The views of a scene show one set of named points, each view turned or mirrored, and shifted as a whole, with a little noise and some points left out.

Scene 1
View 1
<185>: [ -7  10  24  25   6  15  -7  -8 -12 -18   8   4  13 -20  -1  -6   0  -3
 -11 -12  29  15  -1]
<168>: [ 24  -2 -18   5  20  27  -6  -6  27 -43   9  10  31   2 -10   0  -4 -11
 -24 -10   3   1 -22]
<123>: [-33 -23   0  29  12  -7  -6  54  15 -15  -7 -27  -1 -28   6 -38  -3  27
 -21  -4   1   8  51]
<85>: [ -3  -8  -3  13   8  11  -9  12  13 -21   0  -4  11 -14  -2 -15  -4   2
 -18 -13   6   6   9]
<200>: [ 11 -11 -18  -5   2  15 -15   4  23 -17  -3   5   9  -7  -9 -12  -9  -5
 -17 -20  -5   1  -2]
<103>: [-15   3  20  18  -2   7 -12   2 -10  -4   0  -1   1 -24   0 -14  -4   2
  -9 -17  21  14  12]
<169>: [  4 -11 -13   8  11  13  -9  12  22 -26   1  -1  15  -9  -5 -14  -6   2
 -20 -12   0   4   3]
<31>: [-18  11  35  33   6  11  -6  -4 -20 -14   8   0   9 -26   3  -8   3   2
  -9 -11  37  19   8]
<112>: [ 32 -24 -53 -28   1  19 -23   6  52 -25  -8   9  13   7 -17 -11 -16 -12
 -23 -26 -31 -10 -14]
<51>: [  5  12  17   4  -9  19 -18 -27 -11  -5   3  16   4 -15  -7   1  -6 -16
  -6 -25  24  13 -16]
<38>: [  0  -7  -4 -11 -19   8 -26  -6   5  10 -10   9 -12 -16  -8 -13 -13  -8
  -4 -32   0   7   5]
<140>: [ 13  -7 -15   9  18  21  -6   6  26 -37   6   2  26  -2  -8  -7  -4  -4
 -23 -10   2   2  -8]
View 2
<85>: [ 12   4   0 -10  12 -13  12  -1   2  -2   5  -2  10 -19  -3  15   4  15
 -16   9  10  -9   2]
<103>: [  2   7  -6 -23   8  -1  32  -6  -8   2  12  -5   4 -10   6   1  10  14
  -8  -8   8  16   7]
<185>: [  5  11  -4 -28  10  -3  34 -16  -5  -5  20 -11   3 -10  -7 -11  10  18
  -2  -4  22   8   9]
<169>: [ 16   6   2  -9  15 -15   7  -2   4  -2   4  -3   9 -20  -7  17   3  15
 -17  15  11 -16   2]
<38>: [ 10  26   0 -23  28   5  16  -7   2  11  -3  -4  -2  -7  11  19  24 -18
  -2  16 -14   3  -3]
<112>: [ 36  25  14   0  40 -23 -26  -4  24   0  -9  -1   8 -25 -21  42   9  -8
 -17  57  -1 -58 -13]
<140>: [ 23   8   6  -9  17 -23   2  -9  11  -9  10  -5  10 -23 -22  11  -1  22
 -16  23  25 -31   1]
<168>: [ 29  16   8 -13  22 -24   0 -18  16 -14  16  -8   8 -23 -34   4   1  21
 -11  32  34 -41   0]
<31>: [ -1   6  -8 -29   4   0  42 -13 -11  -3  22 -10   3  -7   2 -15  10  21
  -4 -16  21  22  12]
<123>: [ -3 -26  -9   9  -6 -14  16  31 -10  10 -11  11  21 -25  27  39 -10  30
 -38 -17  -9  14   7]
<200>: [ 21  18   5 -10  26 -13   1  -5  11   0   1  -3   6 -19  -9  22  10   2
 -12  27   6 -25  -3]
View 3
<169>: [  4   8  -2 -19  14 -16  -6   6 -27  16   7  -6  -9 -19   2 -26 -16  -5
  -7 -13  21 -11  -7]
<31>: [  6  25  25 -10   2  -1 -25   8   4  -5   1 -25   8   2 -38  -6 -17  -5
   0   4 -12  -3  18]
<85>: [  7  12   4 -15  10 -12  -5   4 -22  11   6 -11  -5 -16  -6 -20 -14  -6
  -4  -9  13  -9  -5]
<200>: [  1  14 -11 -18  10 -20  -6   8 -33  11   7   6 -18 -10  10 -28  -1  -1
  -5 -13  27 -10  -5]
<51>: [-10  33   2 -19   3 -12 -34  14 -11 -10   2   5 -15  22 -17 -17   9   3
  -1   2   9  -3  29]
<112>: [ -6   7 -35 -27  18 -32   0  10 -55  23  11  28 -36 -17  41 -43   5   1
 -10 -22  52 -16 -16]
<38>: [  5  37  -1  -3  -7 -14   3   4 -28 -13   4   3 -14   8  -2 -16  26   5
  10  -3  14  -4  -2]
<103>: [ 10  26  19  -6   0  -5 -11   4  -8  -4   3 -18   4  -3 -27  -9  -8  -3
   3   0  -4  -4   5]
<185>: [  0  22  15 -16   6  -6 -29  10  -3  -1   4 -15  -1   3 -29 -12 -14  -5
  -3   1  -2  -4  20]
<168>: [-11   0 -13 -36  27 -22 -34  16 -25  26   8   9 -20 -11   6 -35 -25  -6
 -20 -13  31 -13  13]
<140>: [ -2   2  -8 -27  22 -20 -17   9 -28  24   8   1 -14 -20   7 -31 -23  -6
 -14 -14  27 -13  -1]
<123>: [ 33  10  22   7   0  -3  35 -12 -23  13   7 -40  17 -45 -13 -10 -23 -11
   8 -13  -3 -10 -42]
View 4
<200>: [ -1  -9  -6 -12  19  -1  32  -2   5  -6  -8   6  19 -10 -15  -9   4  32
   1   7  -8  -9 -12]
<51>: [ -2 -14  10 -13  16  -3  10  27  -9  10 -10   4  -9  13 -16 -10   6  10
  24  -4 -26 -41   8]
<112>: [ -4  -4 -19 -26  40  -2  51 -24   3 -11 -11   8  37 -31 -22  -9   8  59
  -7  13   8   3 -23]
<103>: [  5 -16  13  12 -18   1   6  24  15  -3   3  -1  -1  19  -4 -11  -3  -6
   8  -2 -28 -18   0]
<123>: [ 10 -14   2  37 -49  12  16  -4  49 -26  17  -7  27   8  11 -14 -12  -5
 -23   4 -17  26 -20]
<85>: [  7 -13   2   4  -3  -5  22  12  14  -8   4   3  15   2  -8  -8  -5  12
   0   7 -15  -1 -15]
<168>: [ 12 -16  -2 -17  31 -30  36  26 -10  -3   5  12  17 -15 -24   0  -5  30
   9  16  -4  -3 -29]
<169>: [  7 -13  -2   0   5 -10  29   9  11 -10   4   4  20  -6 -11  -7  -4  20
  -2  10  -9   3 -21]
<140>: [ 12 -15  -1  -7  17 -22  33  19   1  -7   6   9  19 -10 -17  -2  -6  23
   4  14  -6   2 -25]
<31>: [ 10 -19  18  14 -18 -10   1  41   9   2   7   1 -10  26  -6  -7  -7 -16
  17  -1 -34 -23  -1]
View 5
<51>: [  3 -22 -12   0  -7   1   5  25   2 -25   1   3 -23 -19   4 -21 -11   6
  -6  -6  -7 -13  -6]
<123>: [-27 -13 -22  24  -7 -58   8 -12  14  32  20  20  31  29  11  45 -29   6
  -1  12  35  19   3]
<185>: [  7 -14 -28  -1  -9 -20  -1  28   2 -14  -1   6  -8  -6  13  -5 -33   8
 -13   5   7  -8  -4]
<85>: [  0 -13 -16  12   2 -31   6   8  10  -1   1  11   6  14   1  17 -15  -3
  -1  -5  -2   4  -6]
<31>: [  0 -14 -33  -3 -17 -23  -4  29   0  -9   6   7  -6  -8  21  -5 -43  15
 -18  14  21  -7  -1]
<103>: [ -8 -17 -22   5 -12 -24   2  17   4  -3   9  10  -3  -4  14   1 -29  11
  -8   7  17  -2  -1]
<112>: [ 10 -15  12  23  27 -18  21  -6  20 -11 -14  10   1  26 -31  23  30 -28
  19 -37 -48   6 -17]
<140>: [ 21  -7 -17  10  14 -31   6  15  13 -11 -16   9   5  21  -8  20  -9 -13
  -2 -15 -24   0 -13]
<169>: [  6 -12 -13  15   9 -32   9   7  13  -2  -4  11   7  19  -7  21  -9  -9
   2 -11 -12   4  -9]
<38>: [-25 -29   3  15  -6  -5  16  -2   8  -5  17   8 -12 -12  -2  -5   5   4
   8 -10   3   0  -2]
View 6
<51>: [ -4   5  12 -13 -23 -29  -6  23  12   7  -2  27  22 -24   0   1 -15  21
 -17 -18 -22  12  17]
<185>: [ 10   1  13 -26  -6 -17  -3  22   6   2   1  16  -1 -12  13   4 -11   4
 -19  -4 -11  12  11]
<85>: [ 11   2   5  14   8  -5 -10  11   0   1  -3  -2  -8  -9   3  -6  -3  -3
  -2 -12  -8  13  19]
<103>: [ -2  -9   4 -15  -7 -15  -3  14   7  -7   3   3  -5 -10  15  14 -10  -3
 -10   0 -12  11  14]
<31>: [  6  -6  10 -37  -9 -17  -1  21   8  -6   2  13  -7  -7  23  16 -13  -2
 -20   7 -10  11   8]
<38>: [-25 -10  -2  24 -19 -23  -7   7  11  -4   1  -1  15 -22  -4  10 -11  10
   4 -19 -25   9  28]
<112>: [ 10  23   7  80  13  -3 -22   5  -5  19 -13   1  16 -22 -31 -39   3  18
  14 -49 -15  16  36]
<168>: [ 35  30  19  20  14  -6 -15  20  -5  21 -13  21   5 -15 -11 -36  -1  14
 -11 -29  -6  17  17]
<140>: [ 30  20  14  22  15  -2 -14  15  -5  14  -9  10  -3 -11  -5 -25  -1   5
  -7 -23  -5  15  17]
<200>: [  5   9   6  35   4  -8 -13  10   1   8  -7   3   5 -17 -11 -15  -4   8
   3 -26 -14  15  25]

Which points are out of place in each view (at most two, in the order of its rows)? Write - if all are in place.
view 1: <103>, <38>
view 2: <169>
view 3: <140>
view 4: <200>
view 5: <112>
view 6: -
